Points, in no order, along strands that fork, close into loops and pass close to each other.
In the rows, 128 means zero.
Two points are linked if the straight distance between their rows is under 104.
j266: [178 128 126 144 116 150 140 113  86 148 126 127 140  96 140 116 119 114
 131 119 112 102]
j498: [ 88 145  99  93 164 155 151  93 122 165 132  81 152 144 132  92 134 138
 124  92 170 135]
j421: [155 131 137 104  96  80 149 160 148 135 153 134 149 147 148 116  75 134
 117 148 148 125]
j928: [130 137 127  83 136  99 152 146  92 128 156 113 152 136 144 112 142  97
 141 126 121 138]
j264: [131 108 109  92 133  54 145  76 170 118 116 168 109 152  95  84  56 146
 132  90 159 105]
j808: [ 89 125 106 119 115 107 107  86 182  94 126 158  85 125  84 145 139 147
 128  73 111 140]
j84: [160 108 154 111  99  74 145 191 127 119 161 112 137 147 162 142 109 116
 105 156 108 143]
j513: [140 124  92 130 110 108 139 123 149 111 145 149 116 111 101 118 109 111
 129 117 107 134]
j718: [148 139  53 146 126 125 114 119 159 129 117 142 115 137 147  90  94 167
  88 101 148 131]
j416: [132  87 115 113 128 137 120  50 134 121 110 128 117 114  89 113 117 185
 129  73 123  98]
j368: [119 153 171 103 106 153 143 124 124 156 145 107 136 119 119 140 151 152
 123 116 124 105]
j764: [161  74  87 147 131 115 134  78 136  75 103 140  81  88  84 124 139 108
 146 142  96 147]
j897: [151 190 137 128 120 145 145 143  98 130 120 125 169 185 159  95 137 120
 145 146 135 108]
j917: [159 121 182 172 118 135 142 204  95  93 139 130 147 118 150 167 166 110
 165 190  94 117]
j63: [119 108 151 108 109 153 142  76 116 129 133 124 133 111  96 123 143 165
 144 104 118 111]
j987: [117 165  88 107 161 114  90 131 160 146 139 105 158 148 134 111 122 139
 112 147 195 134]
j641: [149  85  97 112 121  87 130  71 139 114  93 144  99 137  93  82  89 157
 146  78 136 118]
j592: [111 149  99  94 116  90 118 114 185 130 145 126 121 204 115 103  85 124
 135 121 167 157]
j335: [146 163  93 121 104 122  99 126 119 140 128 135 124 152 153 100  96 130
  94 101 156 149]
j611: [152  81 142 154  91 162 153 138  82  88 144  97  60  60 100 183 125  83
 124 168  80 155]
j706: [164  63 122 141  84 137 111 123 119  93 116 120 104  80 125 141 126 117
  99 135 110 154]
j203: [117 117  90 130 117  86 125  96 173 114 139 186  72 114  99 124 114 114
 125 106 112 151]
j154: [142 124 189 188 128 168 110 202  83 139  84 140 141  98 180 184 178  85
 114 201 109 136]
j777: [115 178 181 144 159 180 120 183 113 146  90 110 178 126 150 124 155 128
 109 123 181 116]
j605: [148  70 138 119 101 126 114 117  89  93 143 119  87  66  88 152 139  77
 122 142  92 164]
j561: [146 174 158 164  86 183 124 147 101 130 118 139 141 123 141 153 154 108
 111 146 104  94]
j263: [121 185 152 111 141 123 100 168 115 163 147  93 169 155 160 148 126 105
 123 144 169 126]
j362: [165 137 160 131 119 100 176 160 121 134 160 105 122 133 131 156 116 117
 173 152  90  94]
j326: [168 122 169 150 125 128 127 185 115 170 150  95 110 126 145 128 152 118
 141 176 106 148]
j346: [107 121 126 116  96 127 125 104 137  73 133 141  78  92  92 175 149 120
 112  85  95 148]
j43: [112 157 135 116 128 172 125 115 110 147 105 127 170 162 149  86 127 187
 123 117 185 110]
j194: [126 143 157 163 141 178 124 159 155 184 123 100 161 120 133 125 148 120
 153 156 135 129]
j704: [164 111 159 152 105 123 108 186 104 118 162 121 141 115 125 187  99  69
 157 153  91 121]
j771: [118 142  98 118 115 115 114  89 185 116 119 112 114 186  90 115  94 156
 142  91 148 132]
j839: [119 141 121  50 133  96 162 111 121 141 157 107 150 147 134  82 128 119
 137 138 157 152]
j752: [142 121 144 160  84 145 126 166 122 128 164 119 126 147 136 182 128  62
 147 150  76 146]
j955: [165 124 145 164 102 139 124 179  84 149 148 126 155  82 139 142 104  99
 135 152 102 109]
j160: [118 171  80  99 152 113 104  91 157 131 120 102 121 152 139  87  81 169
  92 108 210 124]
j486: [105 163 124 163 137 208 117 118 123 183  83 104 145 137 145 134 154 149
 103  93 156 134]
j657: [ 83  59 123 111 152  60 119  66 215 114  87 204  78 149  73  73  79 123
 107  61 156 104]
j846: [145 135 168 153 128 128 121 206  95 181 153 123 148 146 181 149 137  99
 152 187 105 143]
j54: [139 124 137 128 116 149 126 150 107 165 152 126  93 104 133 107 153 155
 140 155 110 156]
j294: [159 147 107 111 121 101  97  94 128 131 125 144 122 116 145 139 149 144
 123 160 133 132]
j324: [133  96 198 158 126 123 126 231  77 153 162 109 147 162 182 170 148  76
 141 183  89 124]
j959: [131 125 130 158  93 188 130 118  89 102 143 153 123  88 115 186 154  83
 125 152  78 143]
j535: [118 155  76 110 155  89 138  83 146 110 112 152 114 128 136 139 125 157
 126  82 147 141]
j410: [114 181 142  99 115 155 155 128 127 140 142 127 178 190 147  98 110 150
 142 141 170 113]
j408: [118 103  50 131 153 105 126  84 178 133 118 143  86 157 121  65 100 156
  94  84 146 145]
j536: [129  75  91 138 119 102 139  83 163  92 128 176  56  87  83 152 121  88
 129 125  89 166]
j211: [ 80 132  81  68 169 131 140  55 127 159 129 111 134 183 135  69  58 173
 117  84 189 115]
j925: [139  98 165 137  80 174 133 112 113 117 110 119 120  89 103 172 129 140
 146 106  97 123]
j865: [112 154 214 140 167 150 134 197  85 175 105 136 195 122 181 164 165  98
 115 191 132  80]
j476: [168 133 176 146  91 121 139 167  96  88 143 129 130 139 149 155 159 135
 127 189  89 104]
j248: [145 137 112 106 123  70 123 137 159 143 159 146 122 106 122 106  74 132
 127 123 146 134]
j600: [ 89 125  63  99 161  94 150  40 149 116 117 156 113 134 116 106 111 165
 127  84 144 101]
j826: [146  97 208 159 127 131 127 213  42 126 141 125 148 147 184 183 162  69
 117 196  66  94]
j435: [132 196 113 124 155 143 142 105 139 149 116 100 131 154 111 103 124 165
 172 127 161  95]
j875: [119 170 125 145 161 151 140 132 141 160 119 104 155 140 120 124 156 134
 183 140 151 109]
j874: [ 95 147  74 126 161 157 110  77 132 117 105 121 126 143 138 105 131 190
  92  63 157 100]
j473: [129 125  92  98 132 117 146  96 141 152 139 133 141 158 136  73 133 141
 128 140 143 164]
j217: [162  94 148 124  87 128 144 155 124 101 137 114 133 109 144 138 123 109
 100 135 108 166]
j993: [ 98 134  91 138 162 193 112 102 123 152  99  95 152 125 130  98 147 145
 112  72 154 132]
j256: [120 159 194 144 149 156 130 215  92 153 125 113 175 106 157 155 161 100
 126 149 140 107]
j820: [104 190 197 114 145 129 124 201 113 151 144 103 180 186 182 149 130 118
 112 167 169 126]
j509: [107 153  64 133 176 131 115  83 147 128  91 106 131 166 147  91 101 183
 115  82 191 125]
j251: [169 174 161 136 102 137 134 133 112 121 144 131 155 162 149 128 135 131
 120 159 108  86]
j697: [ 57  89  76 110 168 101 102  76 162 120 107 133 114 161  93  76  69 181
 128  46 176 126]
j731: [ 59  56  74 125 185 107 104  54 171 129 103 152  90 142 114  91  90 185
 116  44 139 132]
j540: [145 139 160 176 137 203 105 148 101 138  60 110 144 124 139 139 188 102
 128 137 130 141]
j828: [125 117 156 168 124 184 129 169 106 136  99 120 154 101 167 160 184  96
 117 164 110 170]
j788: [135 148 158 181 112 184 105 162  97 124 115 141 147  81 114 144 166 128
 122 171 114  96]
j789: [124 149 123 145 123 142 108 156 121 126 125 135 130  87 160 168 148 133
 128 118 132 140]
j81: [127 182 113  85 132  92 107 131 150 143 170 117 136 185 132 104  88 131
 130 170 175 134]
j470: [149 125 158 125 102  72 145 157 134  90 151 132  84 113 127 175 129 125
 165 156  84 131]
j92: [126 122  93 158 131 169 119 124 129 122  92 135 129  98 138 148 140 157
 145 100 126 144]
j660: [107 141  90  88 161 111 163  51 163 132 133 101 123 155  98 104 113 157
 107  86 142  91]
j120: [ 89 143 108  60 166 114 162  76 146 144 132  93 135 145 101  89 111 172
 129  84 174 128]
j737: [ 86  58  74 135 159 122 115  52 164 135 109 148  63 111  85 113 117 173
 135  58 101 131]
j824: [126 134 125 122 128 134 106 138 127 168 146 134 120 133 132  79 136 178
 134 144 148 144]
j878: [136 125 165 165 127 154 160 185  63  84 144 126 108  84 134 178 162  90
 141 176  74 120]
j115: [123 159 120 120 121 133 133 105 163 129 135 127 132 165  94 111  94 152
 177 107 142 103]
j587: [113 155 147 135 136 115  98 189 120 148 142 113 164 103 155 163 150 117
 111 149 139 144]
j278: [155 127 171 151 116 159 145 146 100 143 110  84 127 101 132 183 150 111
 153 131 100 126]
j397: [148 109 140 159 102 159 172 137  77  66 128 142 129  93 129 190 153  91
 152 159  72 122]
j691: [120 138  85 102 137  92  81  95 142 109 124 156 137 113 138 147 132 160
 118 121 148 130]
j534: [120 104  63  98 140  85 155  79 161 150 127 146 108 149 131  81 110 120
 125 121 138 175]
j999: [ 99  80 110  99 148  57 141  83 190  78 111 189 104 125  74  85  94 125
 124  68 139 116]
j860: [107  59  76 123 155  89 113  68 164  81  91 187  92 119  70  74 111 111
 129  53 119 137]
j608: [150 107 127 162 106 149 129 174 109  93 165 138  96  70  97 107 133  97
 127 172  85 143]
j220: [113 161 234 149 164 134 128 223  76 164 113 133 168 167 179 142 184  88
  90 196 113  89]
j61: [120 132 127  99 123  96 148 132 187 128 155 108 153 143 108 155 131 121
 145 139 132 145]
j556: [153 150 128 121 127 132 127 124  81 153 136 104 145 111 143 119 154  80
 121 129 110 134]
j882: [161 131  97 152 118 117 131 145 121  97 148 140 110  92 117 141 120  78
 137 146  84 124]
j156: [133  85 146  91 103  67 127 135 174  99 159 129 143 133 104 149 122 110
 139 139 110 158]
j778: [109 149 172 109 106 116 146 158 159 140 172  99 136 154 129 153 143 135
 130 153 123 134]
j791: [138  93  72 157 144 147 129 100 131 111 111 145  97  86 121 134 152 141
 170 132 104 152]
j809: [ 95  27  79 141 168 109 115  32 163  98  98 175  68 122  77  78 103 135
  95  61  98 118]
j773: [134  82 143 112  93  83 142 140 143  66 148 160 116  91 107 176 117 126
 144 143  94 142]
j815: [103 190 164 114 154 175 106 150 111 162  93  98 180 166 150 106 131 159
 100 128 211 109]
j845: [136 130 213 170 106 174  92 185  86 142 112 140 147  87 149 164 178 115
  98 188 112  99]

A tip is a point with one link. Name the tips that can be reached along the links from each point below, in the order of the rows.
j771 => j194, j486, j294, j211
j925 => j362, j657, j697, j278
j824 => j335, j752, j826

A piece is two or more points that can be reached from each other along the links. Count, over all rows, the pieces, the separate loops (a circle has one, a figure eight two, a Y none), the forks (points with three links) and the tips (points with one).
pieces => 4
loops => 0
forks => 10
tips => 18
